Each row is a point on a landscape with many valleys, with its height.
A ball rolls from a point to the lowest of its 2 nearest points, and stops where none of them is lower. Distance is the straight distance between rows; heights are no part of it.
kamaz (h 24.0): [143 127  73  94 196 125 163 127 153 170 121 106 125  80 125 144 103 143
 148 119 126 134 122 108 117 140 120 152 130 206 100 180  82 126 122 134
 133 115 133 182 125 120  71 147 130 139 142]
lizig (h 64.2): [ 66 117 145 154  74 112  98 126  90 107 126 155 119 144 144  94 133 116
 162 138 190 161 138 167 121 125 153  69 133 118 192 103 122 170 133 110
 128 165 185  55 147 161 139 143 111  96 107]
genu (h 31.9): [ 79 183 152 104 182 107 149 111 163 174  82  82 121  63 142 132 124 119
 126 151 174 135 129 121 106 112 131 159 124  87  80 196 101 109 144 119
 131 105 156 141 113 142 108 151 100 143 131]
Batav (h 29.6): [109 133  71 114 137  99 171 112 135 160 139  85 121 107 141 132 113 192
 149 113 131 135 104 152 126 138 128  69 111 169 146 150  92  71 128  86
 148 172 113 171 110 160 122 119 140 146 171]
nodo (h 32.1): [ 60 153 157 113 151  92  99 123 126 178 134 115 109 103 146  66 134 149
 130 162 188  97 130 158 130 104 120 104 114  95 151 176  99  89 134 126
 127 162 171 105 131 199 115 136 116 147 136]
nesez (h 17.4): [106 116 138 159  69 144  72 119 179 122  85 160 124 113 104 100 104  76
 147 141 126 148 125 131 136  94 102 131 190  82 130 147 162 177 134 116
 140  81 167  81 107 155 127 173  88 127 134]
Nev (h 42.6): [153 128  75 135  96 154  73 140 130 136 111 174 127 149  94 183 125 162
 106 126 123 130 123 141 110 126 106 119 176 145 109 105  79 190 100  87
 130 126 133 115 110 110 112 122 164 137 125]
lilov (h 46.7): [137 104 175 154 144 159 127 184 145 138 106 124  90 129 144 137 131  49
  91 171 156  82 108 112 129  66 146 139 156 107 150 137 155 124 118 117
 146 126  81 104  86  60 142  67 171  88 113]
Fas (h 27.8): [126 120 117  98 161 120 164 144 106 127 183  97 148 152 132  99 176 158
 158 114 142 114 161 133 138 130 160 121  61 142 173 127 113  75 136 150
 138 175 106 164 147 146 155 129 134 134 138]
mabuz (h 66.0): [102 158 151 164  70 102 133  91 128  92 132 137 130 123 133 138 138 110
 143 124 155 168 101 143 108 145 147  71 162 118 146 120 145 141 121 105
 124 139 182  83 130 178 124 140  83 117 108]
Tel (h 81.1): [ 85  50 158 114 117  81 127 128 129 151 127 151  82 158 131 122  82  68
 152 153 171 114 105 149 159 131  60  73 143 145 169  98 111 117 140 147
 152 127 138  96 109  99  89 142 159  81 132]
lifev (h 59.2): [120 124  98 136 114 143  78 117 105 126  69 122 135 124 115  83 139 141
 131 118  99 144 138 145 140 166 155 177 121 120 180 134  97 170 157 148
 140 115 152 133 140 125 141 131  96 126 148]
zukar (h 18.0): [126 136 162  96 147 157 152  80  89  96 148 106 176 135 132  76 165 155
 108  93  84 153 164  94  92 135 169 183  45 125 107 108 118  84 129 118
  84 108 134 105 155 154 185 158  87 146 113]
Dum (h 38.9): [ 97 107 171 150  96 128 174 139 143 126 112 103  90  71 161 162  95   4
 148 162 132 111 120 118 149 154 140 130 130 130 164 165 209 126 137 170
  94 111 134 128 108  92 121 111 124  95 124]
Vof (h 53.0): [186  81 124 150 142 130 155 134 141 126 126 184 143 227  84 108 104 156
 145  67  62 153 149 119 167 119  96 146 130 184  96  91 111 152 151 179
 176  89  50 139 130 112 120 166 150 158 139]
sek (h 64.6): [ 90 116 124 110 130 102 136 139 107 129 121 120  97 140 163  99 130 113
 122 171 174 122 120 158 120 131 135  84 124 132 168 112 120 101 134 102
 139 180 136 112 116 115 126 120 137  83 142]
Falo (h 15.9): [147 130 131  90 168 136 150 146 106  98 157  90 145 134 132 141 151  86
 149 143 152  94 142 109 158 137 155 166  95 128 145 136 157  99 151 187
 120 116 109 168 144  77 116 124 140 118 129]
lele (h 46.6): [105 135  83 114 122 132  38 152 114 157 114 158 107 102 142 115 142 174
 121 163 161  99 128 158 126 135 127 126 140 104 136 127  97 173 107  83
 111 157 167  94 134 163 112 128 150 129 139]
Tabal (h 23.9): [100 138 120 128 120 148 110  60 176 126 129 145 174 132 117  62 103 123
 173 103 109 170 138 148 138 116 106 121 161 151 138 134 110 122 128 115
 152 107 163 114 120 190 133 197  81 173 139]
Kazo (h 19.3): [150 117 141 101 121 121 186 165 106  98  96 135 158 166  91 125 159 134
 112  76 114 173 156  94 112 156 171 143  87 161 110 122 103 120 135 167
 150 131 113 147 127 111 115 150 120  96 121]
Vemug (h 42.3): [111  87 127 126  93 153 166 120 119  81 106 133 121 176 119 119 125  53
 139 135 111 147 142 126 140 179 152 141 108 156 161  98 172 122 139 157
 105 118 114 117 121 101 114 127 114  97 140]
vigap (h 32.8): [105 162 111 120 139 142 146  72 117 131  95  88 162 103 156 114 119 139
 145 105  90 170 127 113 103 161 133 148 107 155 124 171 120 128 147 131
 118 103 156 144 135 151 132 177  51 155 129]
zuse (h 75.2): [142  63  86 125 103  94 163 141 138 144 149 133 108 187 102 146 120 179
 153  90 151 139 129 139 153 136 101  74 130 192 168  96  90 128 122 118
 172 171 111 155 107 130 125 117 167  81 155]
Vem (h 17.5): [ 92  93 119 180  70 157  88 117 161 136  79 165 136 152 122 111 104  58
 161 157 118 128 134 169 171 103 127 133 211 158 198 114 158 164 114 143
 132 138 162  50  90 134 118 119 141 121 158]
Duvar (h 62.1): [102 104 113 117  90 121 118 128 113 107 120 160 123 176 115  95 129 114
 138 133 162 152 136 161 129 145 124  96 112 141 167  91  99 160 131 101
 144 150 153 100 139 132 122 131 135  97 127]
Zavok (h 20.8): [ 98  84 135 150 127 123 197  81 164 123 149 114 111 154 124  96 112  79
 154 101 112 152 127 108 136 142 112 104 142 205 147 144 129  89 127 151
 165 113 139 117  90 174 107 173 116 140 142]
biga (h 22.2): [135 118 107 103 165 114 144 115 150 125 210 117 136 139 137 122 142 143
 157 129 153  98 120 129 146 122  90 105 113 144 146 119 134  91 122 126
 130 138 122 164 159 151 102 136 137 161 133]
tis (h 59.4): [ 89 117 135 139  85  82 168 124 107 128 136 120 136 144 118 119 144 148
 167  91 156 186 154 154 110 127 158  57 120 162 183 133  99 117 122 120
 185 189 155 120 112 191 139 133 120 122 109]
selu (h 33.6): [101 176 197 138 126 154  92 125 105 125 104 109 128  97 167 122 154 113
  83 187 161  98 141 129 105  87 153 191 141  29  98 120 145 120 147  91
  91 135 156  78 133 119 185  91 124 101 104]
dafu (h 57.3): [ 68 195 163 154 125 153  83 118  93 159 104 135 155 117 174 112 137 185
 106 165 133 115 160 160 115 126 173 178 138  75 172 156 126 127 122 142
  95 202 176 125 117 160 167  91  91 118 145]
ralun (h 59.5): [172 142 177 116 167 121 201 128 116 101 169 167 131 130 114 124 102 162
 103  86  70 149 119  78 140 132 105  92  94 152  37 122 169  77 132 142
 140  92  56 170 146 131 127 168 136 174  86]
fos (h 49.5): [ 92 147 127 118 148 122  62 153 124 172 139 137 117 133 171 168 114  79
 121 204 191  86 106 176 105  81 100 106 192  62 125 105 124 126  96 115
 135 155 122 105  95 108 103 131 159 110 121]
gepe (h 45.9): [ 95 144 137 119 148 114  93 113 177 176 131 131 131 115 130 150 109  83
 124 172 180 118  95 149 115  78  80  90 184  82 103 115 102  89  71 101
 137 138 151 117  87 152  93 135 146 122 123]
ragor (h 42.7): [ 86 121 167 100 134 106 146 154 116 139  97  99  80  70 162 136 101  45
 127 179 186 102 125 116 141 134 150 137 133 127 153 165 152 127 151 151
 113 120 138 130 117  73  89 112 140  69 129]
reku (h 38.7): [160 105 171 134 126 107 116 115 160 140 154 195 130 164  89 188  94 156
 110 116 107 156 110 117 129  89  49  98 173 117  59 102  99 141  85 122
 155 101 123 126 126 140  97 135 185 145  95]
Vuvuk (h 56.2): [101 128  95 123 132  68  82 149 112 180 116 119 110 117 103 156 115 186
 134 117 151 133 120 161 135 127 111  77 137 137 145 136  58 160 132 134
 186 128 151 137  98 134 110 149 165 130 153]
ler (h 35.4): [105 181 181 141 142 112 151 127  92 132 112  78 110 112 193 148 135  96
  80 188 177 107 103 134 101 111 166 143 137  76 104 111 165  99 152  97
  91 168 156  92 115  98 180  75 132  72 100]
delo (h 53.7): [134  85 157 129 151 127 128 158 161 144 146 145 104 152 114  93 138 105
 137 131 148  83 136 127 160  71 111 138 140 147 186 125 110  98 119 155
 157 112 114 109 110 102 112  97 184 123 147]
zop (h 64.0): [157 149  78 111 128 137  51 137 145 119 126 124 137  94 117 148 125 179
 111 140  99 116 127 148 122 111 109 142 134  49  51 113 127 167 130  85
 115  98 102 137 172 112 117 139 133 175 127]
divi (h 31.4): [158 119 131 100 144 158 125 132 170 125 113 166 143 111 106  93 154 128
 116 110  99 137 155 117 109  80 125 180 164 176 117 152 100 142 105 128
 128  89 160  95 123 141  91 140 139 142 116]
Taron (h 11.9): [ 85 122 115 141  77 160  52 132 137 135  66 175 113 105 123 113 105  86
 143 172 162 119 139 163 138 117 123 130 203 104 153 140 129 181 108 117
 124 122 192  64 105 136 111 152 113  96 141]
Gebez (h 50.0): [162 105 170 179  94 112 113 150 133 103 166 175 104 163  98 143 145 131
  92 101 115 124  97  87 152 109 115  93 162 128 129 114 159 150 127 122
 151 124  96  95 142 134 123  99 184 143  91]
zum (h 38.6): [139  89 106 141  96 149 129 105 112  83 133 150 135 183 123  90 120  96
 129  94  80 167 149 104 141 179 139 154  99 173 136 101 158 171 158 148
 118  95 122 122 158 147 136 158  99 149 120]
ladad (h 14.1): [138 126 165 106 152 103 159 160 137 130 140 119  67 131 129 101 126 149
  87 125 172  95 106  98 120 120 109 111  80  97  77 113 113 101 152 102
 152 105 100 134 134 101 141  92 160 116 110]
peku (h 52.8): [168 105 104 135 125 120  92 119 142 150  97 156 111 129  74 117  81 182
 127  90  77 145 124 140 140 136  69 121 140 141  97 133  86 185 141 136
 176  76 109 145 140 116 115 151 137 167 133]
Dufaf (h 16.4): [100  71 147 157  94 143 196  92 124  93 155 123 132 166 130  83 116  67
 173  82 103 172 134 113 122 141 161 124 125 193 158 123 182  89 126 166
 125 113 148  63 109 196 127 175  89 147 137]
mivu (h 20.5): [ 88  95 146 125  87 182 166  93  96  91 125 122 162 160 139  95 131  69
 173 116 103 169 160 132 127 145 169 177 102 157 189 125 170  97 135 175
  86 102 155  75 119 153 128 164  78 116 138]
vom (h 78.1): [131  93 100 162 108 123 158 159 133 120 148 116 113 131 131 158 138  76
 163 163 152  95 117 138 162 135 156 110 167 167 210 115 175  98 122 150
 113 189 104 148 106  87 117  79 142  82 176]
kav (h 49.2): [145 155  78 103 142 150  62 151 101 130 141 123 127 114 145 127 166 195
 118 144 154  81 126 153 136 134 142 150 101  97 129 116 122 159 127  94
  82 157 136 125 173 135 129  95 145 143 130]
Seko (h 41.8): [116 199 174 152 112 106 149  93 108 125 123  90 145  99 127 175 146 167
  94 118  98 152 108 117  93 132 147 116 111  90  93 120 135 110 130  93
  98 123 145 125 123 139 169 113 104 143 112]
zifa (h 50.4): [176 103 130 142 144 125 142 134 158 143 145 178 109 172  79 133  86 185
 132  84  85 133 121 115 152 120  59 108 133 124  88 107 117 136 137 138
 179  61  57 173 133 100 119 146 138 158 127]
ket (h 25.9): [161 156 142 132 139 150 141  88 115 155 133  84 180  89 172 135 157 118
  92 122  81 110 148  75 111 139 153 219  85 138 124 158 159  95 125 161
  71 116 144 155 110  99 201 110  86 101 118]
nen (h 49.3): [120 149 177 149 107 105 196 116 119 104 143 136 154 135 111 123 132 159
 130  61  92 187 134 112 107 118 139  80 131 174 120 136 133 109 144 152
 157 114 133 113 122 178 138 160 103 165 103]
firo (h 30.6): [ 99 106 202  98 112 139 130 129 144  78 144 143 115 159 138  70 123  75
 115 152 168 130 133 128 128 114  93 105 113  76 118  88 133  83 135 106
 134 108 112  67 155 115 123 129 136 127  92]
galer (h 22.6): [141 116 156  86 151 129 121 145 153 102 144 159 112 161 119  99 125 136
 104 137 168 107 117 119 131 106  67 103 104  80  86  79  88  98 119 101
 151 107  91 109 145  89 110 103 159 124 112]
Mus (h 30.9): [209 134  96 120 137 170 104 129 143  82 161 150 163 136 113 143 145 133
 116 129  76 115 124  93 147 106 118 158 129 110  89 104 183 156 127 119
  98 102  75 167 167 101 156 129 126 162 124]
Ped (h 21.9): [ 92 121 120 183  86 158  87 122 137 142 100 157 105  92 155 116 110  62
 148 172 107  94 116 155 161 144 141 129 189 129 210 140 174 132 107 159
 113 173 153  92 109 131 140  93 104 115 167]
Safas (h 55.7): [ 86 167 136 111 127 154  94 124  90 143 100 136 164 119 145  72 154 187
 140 136 153 135 171 178 108 131 176 176  97  83 163 163  95 147 118 124
  97 174 187 110 152 167 138 115  97 126 123]
pogut (h 35.5): [ 67 147 160  99 146 131 159 102 133 156 111  94 115 106 148  60 136 135
 142 133 176 128 138 128 113 126 146 152  98 117 133 184 100  85 145 120
 117 119 178 113 132 188 118 159  78 129 128]
refin (h 36.7): [118 128 195 126 103 134  99 127 134  78 134 134 118 124 141 125 117  53
 109 181 154 118  99 130 125 101 115  95 151  40  98  87 184 124 130  96
 112 128 113  78 157 101 125 120 142 114  81]
mopu (h 23.1): [127 132 163  86 152 114 164 173  78 109 123  69 127 144 154 125 165 121
 113 156 180 101 146 122 142 125 183 161  81 105 136 114 131  84 179 168
 137 153 101 142 145  60 148 101 155  60 129]
meb (h 56.7): [162  97 100 123 172 150  87 163 152 165 159 138  97 135 113 140 133 138
 143 157 179  61 121 139 148  64  91 154 163  95 158 123 106 134 106 127
 134 108 102 136 114  77  98  92 163 102 156]
pevam (h 71.7): [134 114  57 101 151 102 139 167 113 147 150  83 100 110 151 169 138 168
 156 131 205 101 111 131 151 146 132 116 118 150 150 128 137 118 131 120
 117 165 137 185 136 110 100 104 142  83 166]
Nug (h 22.1): [153 159 136 114 169 164 134  75 108 140 134  99 182 102 148 100 154 174
 106 124  58 122 143 105  98 142 144 194  69 123 114 126 135  82 135 115
  74 121 119 154 135 125 180 126  87 150 136]
febu (h 45.8): [154 112  80 139 124 160 146 116 170  97 128 154 130 172 118 136 124  86
 141 136 105 127 126 130 142 159 115 129 150 162 137 103 147 140 107 124
 111 134 107 149 111 106 120 114 124 121 152]
buguk (h 52.1): [141 102 120 177 105 124 153 126 152 115 120 176 158 231  82 122 113 123
 140  78  93 181 137 131 166 114 119 114 140 150 125  62 115 149 132 164
 182 129  70 128 117 104 134 128 155 142 147]
veg (h 29.7): [116 166 182 130 133 151 101  88 110 136 118 101 172 100 174 134 155 122
  98 155 125  96 155 110 124 128 146 227  99  74 113 147 155 108 136 138
  63 124 165 109 142  96 182  87  96  93 102]
Fumap (h 19.4): [185 120  98 111 184 110 165 174 154 149 137 105 110 103  98 175 109 154
 141 100 155 121 125  89 124 122 125 160 131 181  90 151 102 135 120 154
 139  98  92 203 118  65  84 123 154 107 140]
batom (h 52.0): [126 133  55  83 155 103 108 155  98 155 111 106 136 111 116 125 151 206
 158 109 156 127 135 174 119 169 134 126  87 123 132 136  65 148 130 105
 117 153 135 144 163 136 107 120 142 137 134]
Mivuz (h 37.8): [170 122  51 103 118 141 114 120 100 108 149 151 155 146  93 125 122 184
 140  96  83 151 141 149 122 160 132 118  98 166 125  93 101 182 144  98
 107 138 107 148 191 143 139 139 118 169 126]
dis (h 28.7): [133 146 113 151 123 186  87 107 152 124 108 133 145  99 158 106 133 102
 125 172  68 100 139 127 130 127 127 195 134  95 150 154 163 114 104 139
  93 130 134 152 119 112 167 106  84 136 144]
luvo (h 32.0): [154 108 100 139 127 141 126 148  89 117 157 124 162 180 122 103 176 148
 144 105  92 126 160 119 138 122 191 135  87 167 209 114 135 135 153 156
 125 169 110 138 150 142 161 108 141 146 143]
Sobib (h 34.7): [150  94 161 173 118 164 125 144 173 112 148 113 109  69 158 152 109   7
 138 158  81  91 117 110 137 128 127 152 143  94 143 162 224 140 119 153
 104 109 109 126 126 101 177  98 127 129 109]
Gazu (h 41.7): [106 172  96 152 120 129 108 152 140 153 104 126 109  94 146 183 134 123
 108 162 144 123 109 148 108 125 149 109 166 117 134 145 110 132 101 114
 137 148 147 147  84 121 126 113 127 133 144]
fofi (h 65.9): [133 157 110  97 149 105 107 109 110 110 153 111 159 105 121 130 107 190
 121 116  89 141 115 139 119 131  85 111  84  90  53 112 128 123 160  98
 115 100  95 149 191 133 117 155 121 209 127]
nin (h 30.0): [132 108 148 191 105 138  85 167 159 126 138 136 104  88 136 196 111  23
 127 173 121  94 115 135 137 120 115 109 190  53 124 139 200 177  98 144
 139 126 114 114 123 101 156 118 141 125  97]
neni (h 35.1): [154 104 170 108 126 114 142 140 137 110 132 204 144 186  84 147 116 153
 118  82 107 165 145 103 125 120  73 128 136 157  73 117  90 161 108 156
 154  87 129 115 151 132  87 153 162 134  75]
kan (h 29.2): [122 193 140  98 184 100 152 163  92 144 135  72 120 120 174 165 155 138
 105 165 205  93 132 146 130 115 161 156 104  72  97 116 115  85 164 134
 132 170 114 154 129  88 142  89 157  99 137]
Dur (h 29.5): [ 95 141 104 113 121 133 163  88 124 112  82  81 150 129 144 146 124 120
 148 124 107 189 128 117 117 199 136 129  95 138 125 138 128 107 144 143
 128 132 134 185 123 121 120 165  69 100 142]
tuz (h 24.7): [114  96 123 101 109 126 176 116  79  94 110  74 158 161 132 126 159 119
 127 112 109 168 162 108 111 177 172 154  60 141 140 125 130  78 152 170
 138 148 109 171 115 119 144 153  98  82 151]
daru (h 79.6): [108  73 129 134 132  91 159 141 143 151 151 123  93 137 133 168  96  54
 156 172 178 101 108 142 164 115 104  94 162 156 173 113 139 124 115 156
 143 148 116 141  92  75  82 117 162  79 145]
gorum (h 68.4): [111 164  90 136 147 144 103 109 124 149 142  97 106  79 197 150 131 149
 134 174 143  81  97 127 135 168 130 139 107  96 144 154 166 101 111 110
  65 184 149 156 138 137 150  79  91 122 165]
rotuv (h 42.4): [150 137 166 143 159 137 152 135 181 124 158 124  96  98 126 141 132  70
 100 149 147 105 104  97 122 100 136 112 146 128 124 131 155  90  91 120
 119 135 117 126  91 113 124  88 155 122 119]
ladi (h 44.5): [129 181 174 157 105 126 122 119 137  92 134 150 136 125 110 157 140 147
  75 130 119 137 110 118 100 105 135  92 147  79  81 100 126 126 116  79
 125 126 120  90 129 138 144 112 135 149 101]
Kog (h 35.6): [125 141  87  90 139 142 161  82 101 139  76 104 162 108 112  98  83 170
 150  80  76 182 139 147  95 178 137 101 105 196 102 159  83 127 158 113
 140  95 130 144 144 171 121 188  88 168 131]
Fara (h 24.5): [ 92 121 137 128 107 202 125 109 116 112  98 143 181 134 151  93 135  80
 152 158  96 129 171 143 133 146 156 201 119 116 180 142 165 107 115 179
  65 131 152 114 128 109 124 127  70 113 146]
loke (h 66.7): [104 137 111 134 138 148 133 126 120 136 135 110  98 113 178 106 121 112
 127 197 168  83  93 157 127 151 147 110 135 115 178 119 159  93 106 103
  82 221 139 127 120 129 125  80 111  93 156]
nodat (h 57.4): [162 130 156 125 119 102 189 131  98 105 178 124 103 146 114 129 129 157
  97  84  99 146 121  70 134 167 141  98  70 166  93 134 165  92 147 140
 127 119  90 173 149 143 146 134 140 142 106]
siram (h 52.7): [135 114 182 203  79 116 124 110 115  87 151 127 118 146 119 118 151  80
 107 108  99 137  99  88 142 135 150 108 141 119 158 112 191 124 141 144
 120 137 113  85 142 138 145  93 138 130 109]
Dage (h 59.3): [193  82  99 117 155 152  79 158 151 140 149 147  99 147  95 184 117 150
 141 128 159  83 114 120 149  88  57 160 163  85  96 108 117 181 104 116
 135  79 100 151 133  78 102 117 168 101 127]
kezab (h 27.7): [115 137 114  90 167 102 145 126 156 162  81 111 127  89 100 126 107 143
 143 120 160 148 120 128 101 136 105 140 136 142  86 164  48 124 122 132
 156 103 157 145 115 131  72 159 122 121 126]
sazo (h 39.2): [158 149 109 145 108 146  67 176 106 111  88 151 140 128 104 181 163 126
  84 129 112 115 141  97 120 124 144 168 158 107 107 136 113 199 120 127
 124 115 113 104 138  88 123 113 145 130 101]
fulo (h 44.6): [152 165 121 145 158 114 140 139 155 149 119 107 122  88 128 184 119 133
 119 126  93 115 119 131 118 119 123 131 143 115  97 156 137 151 129 126
 141 103 112 184 103  98 146 119 117 161 138]
Leso (h 42.5): [137 130 159 132 141  95 117 101 189 149 174 148 135 110 117 161 113 110
 124 137 134 133  98 111 117  86  65  91 195 130  95 141 119 106  85 113
 147 119 158 115 114 170  96 154 150 162  99]
Rul (h 35.8): [140 118 130 121 104 165 168  83  99  93 115 125 162 145 148 100 121 111
 129  79  56 181 134  91 100 166 151 169  97 173 104 131 155 141 148 154
 101  71 139 123 127 161 138 193  49 137 103]
feva (h 4.7): [113 136 183 106 132 129 176 142 113  97 101 110  95 152 128  77 155 131
  86 112 140 130 131  92  97 141 147 133  60 113 100 102 104  90 151 109
 141 109 120 101 138 110 155 110 135  96 109]
lasa (h 35.7): [131 141 154 157  97 129 126 164 108 100  78 131 111 124 135 158 146  83
 100 134 126 130 132 107 132 131 162 150 131 115 139 141 156 172 143 143
 129 112 142 103 124  82 126 107 126  85 107]
movar (h 33.1): [122 139  86  94 151 136 171 103 108 146 104  87 155 101 103  98  93 209
 135  96  72 148 140 156 100 144 143  79  76 177 113 158  82  69 149  86
 144 128 105 170 124 149 150 142 112 166 168]
zovil (h 61.9): [159 120  58 121 130 139  40 153 125 148 135 132  92 122 110 154 124 186
 133 131 159  83 102 153 127 112  84 126 141  59  94  86 113 168 126  78
 130  90  89 134 154  93 111 122 155 140 151]
suvaf (h 12.8): [143 147 171  88 159 142 151 124 103  89  99 100 149 112 109  78 163 132
 102 104 123 122 152  99 100 147 152 205  70 106  76 126  91 107 150 150
 113  87 127 107 151 124 137 137 110 129  98]
pibes (h 28.1): [154  94 107  63 181 112 189 112 134 134 157 136 140 147 122 134 110 137
 144  94 126 149 136  98 118 158  89 131 106 221  87 148  85 123 126 145
 143 104 121 165 139 150  72 178 134 145 107]
fivu (h 22.5): [157 127 159 106 149 169  96 145 116  96 127 122 167 120 128 101 168  79
 116 143 119  97 165 105 147 102 157 215 125 111 131 155 160 128 136 165
 113  93 123 115 148  96 127 120 137 140 109]
befo (h 35.3): [199 109  85 108 141 141 144 121 121  83 186 171 159 166 100 108 127 165
 118  93  80 132 129 112 130 121 108 106 103 167  93  78 138 145 134 111
 104 111  72 158 181 142 135 151 133 177 118]
liri (h 47.3): [163 148 168 151 111 130 146 136 123  92 144 159 161 143  98 134 155 147
  94  92  68 158 131  91 121  91 145 109 146 161 108 120 140 147 130 128
 135 117 117 100 137 144 138 132 139 169  94]
liru (h 49.1): [149  95 105 156 128 128 121  99 187 122 136 166 151 208  87 155 109 115
 144 122 106 136 125 157 165 104  74 114 186 140 130  69 107 154  99 128
 154 131  98 122 100 111 123 130 159 136 147]
zaf (h 70.1): [137 155  69 111 143 111 119 157  71 148 133  67 103  90 184 172 152 179
 142 150 186  84 110 133 134 170 154 148  87 112 139 125 164 123 150 121
  78 172 132 180 144  96 150  81 113  78 171]
tanon (h 76.7): [154  73  95 169 103 108 145 134 139 127 171 140  98 169 105 141 140 118
 143 127 158 109 108 134 159 140 124  74 165 186 194  84 142 140 110 121
 128 199 107 114 114 129 119  84 164  90 146]
dirag (h 50.6): [145  82 169 127 157 136 147 187 154 136 121 117 101 159 116 128 130  69
 119 136 155  94 125 104 151  67 125 151 124 121 143 126 120 119 139 165
 165  92  71 124 101  51 102  84 183  92 129]
zetu (h 44.4): [127 156  64 132 110 141  52 141 138 171 129 156 124  90 130 164 115 186
 117 149 124 106 120 159  96 115 118 110 173 142 116 135  82 147  83  83
 120 132 154 113 112 154 110 131 165 163 144]
lifem (h 25.5): [108 140 113 147 134 108 165  87 170 149 120 105 121 115 122 125 109 126
 135 110 110 155 103 119 126 145 111  77 148 167 135 151 109  90 129 105
 157 131 128 161  93 158 133 146 110 152 153]
vuz (h 57.2): [ 96  89 129 111 106  74 177 136 101 123 142 108 105 136 125 111 135 153
 137  91 147 150 145 104 129 165 133  88  73 181 149 162 104 117 152 136
 173 136 143 141 130 164 127 156 136 122 121]
Rosit (h 57.5): [ 85 145 116 132 112 161  65 130 103 134  89 156 160 140 125  67 130 146
 160 139 133 138 171 182 146 128 168 170 150 117 205 155 101 171 128 153
 141 161 175 104 122 163 119 135 115 119 151]
zol (h 31.6): [146 103 136  86 145 121 182 125 126 120 124 170 145 162  93 102 113 142
 156  72 109 179 155 114 107 148 102 139 128 203  82 137  87 155 122 159
 154  78 143 110 132 166  79 197 113 135  89]
fiti (h 73.6): [159  90  62 109 117  90 133 173  92 133 151 117  95 158 106 156 135 202
 164  90 179 119 124 124 155 157 115  82 102 163 155 106 133 163 141 119
 151 151 105 182 136 117 119 118 149  74 159]
mifa (h 20.4): [130 120 112 131 124 131 159  68 156 134 142 150 190 165 132 101  92 122
 182  89  89 181 163 163 145 130 124 124 165 225 132 121 118 160 125 138
 158 123 159 111 122 198 129 195 108 172 123]
rusef (h 22.9): [139 128 153 155  97 135 114 119 198 122  93 164 115  98 104 137  97 104
 118 118  73 163 120 122 114 101  92 123 189  84  61 166 160 172 114 110
 153  70 131 127 108 151 134 176 109 153  95]
zakek (h 47.5): [163 133 140 161 144 120 139 123 155 125 150 130  96 126  97 129 109 158
 114 103  90 111  97 120 136 117  91  87 123  96  94 117 152 118 129 103
 156  93  65 170 122 116 148 128 135 173 136]
subeg (h 58.8): [ 77 203 154 109 161 132  89 142 117 177 110 119 122  79 183 135 133 162
 103 185 178  85 136 145 127 115 155 181 147  59 103 180 118 114 124 140
  90 173 178 134 125 157 128 110 123 139 151]
Kesa (h 38.4): [131 158 128 155 147  91 139 154 146 161 151 106  87  99 141 197 125 121
  98 138 183 102  86 120 116  90 133  77 152 130 117 125 120 108  97 109
 141 148 114 152  82 110 111  86 168 119 132]
ren (h 54.1): [ 89 157  89 103 132 117 111 128  75 165 108 103 144  90 145 113 155 200
 166 121 141 152 159 175 110 169 168 128  72 114 155 174  95 157 123 124
 111 180 175 134 156 175 151 129 103 135 125]
faz (h 14.2): [180 118 124 116 139 107 170 174 129 127 122 146 135 141  90 162 154 141
 106  91 110 143 137  97 127 119 151 146 131 201 114 151 101 145 126 165
 147 114 112 158 113 101 100 124 158 117 125]
vufot (h 27.2): [140 154 145 146  98 119 117 114 124 117  86 140 110 104 109 132 102 156
 101 103  79 160 116 109 113 156 115 126 131  95  56 161 154 185 151 114
 128  69 141 141 149 137 126 161  98 159  98]
duzom (h 54.2): [133 131  45  93 153  78  84 158 101 194 126 108 118  99 121 173 103 226
 153 107 159 109 115 193 119 137 107  74 107 121 105 138  60 135 122 101
 124 128 139 135 127 143  93 131 164 158 159]
Tad (h 27.5): [170 104 149 113 126 180 137 133 156  78 141 171 174 145 125  93 160  68
 124 125  85 131 175  97 139  80 145 176 154 176 127 121 176 129 116 155
 105 112 137  74 133 129 114 144 149 142 114]
dapup (h 34.2): [123 186 143 127 150  76 149 161 104 146 163  77 104 116 162 192 143 151
  95 144 198 106  89 141 119 107 146  81 123  82  96  94 136  89 138 104
 138 169 105 147 122 116 134  87 171 116 132]
mopig (h 28.4): [ 74 148 141 130 121 105  72 102 154 163 123 144 144 130 117  73 103 123
 146 141 165 133 123 171 144 101 104 100 145  93 158 134  88 101 126 114
 157 138 167 110 117 195 120 164  99 158 138]
keka (h 35.0): [147 138  86 124 121 153 110 112  85 118 168 133 187 125 141 100 157 172
 144 117  69 149 158 136 118 130 170 153  86 152 172 124 121 158 123 131
  95 161 143 143 171 154 172 131  94 170 126]
dev (h 26.1): [164 160 105 144 135 156 107  80 121 109 151 116 164 107 143 148 125 170
 107 128  59 130 111 112 116 143 125 143  88 111 105  93 162 122 129 104
  70 132  98 172 161 112 193 116  89 164 145]
nute (h 26.0): [116  96 129 193 101 145  80 144 162 145 126 152 103  73 144 163  88   9
 157 198 126  83 107 166 145 125 114 109 219  90 171 131 180 138  97 145
 120 157 116  84 109 111 133 100 137 115 133]
sirur (h 55.1): [123 105 152 161  87  90 149 114  93 105 173 117  96 140 133 109 151 134
 117  91 115 140 116  98 129 173 145  81  86 154 162 128 152 124 147 131
 138 154 136 127 152 177 159 117 136 131 107]
gata (h 31.7): [116 130 155 146 105 102 112 137 130 126  66 132  78 125 112 119 122 125
  96 116 130 141 122 126 126 141 122 121 138  96 117 142 115 174 148 125
 171  82 130 117 113 113 123 129 127 109 110]
sido (h 39.3): [130 207 144 155 110 118 124 111 112 145 120  85 124  69 174 197 142 136
  76 154 127 112 106 110 104 144 153 143 125  73  79 126 157 106 114  93
  73 154 155 127 116 116 201  71 119 114 110]

For each start below, name the point where the ball stops.
daru: Duvar
zop: Falo
kav: Taron
ragor: Taron
ralun: Falo
Vof: Falo
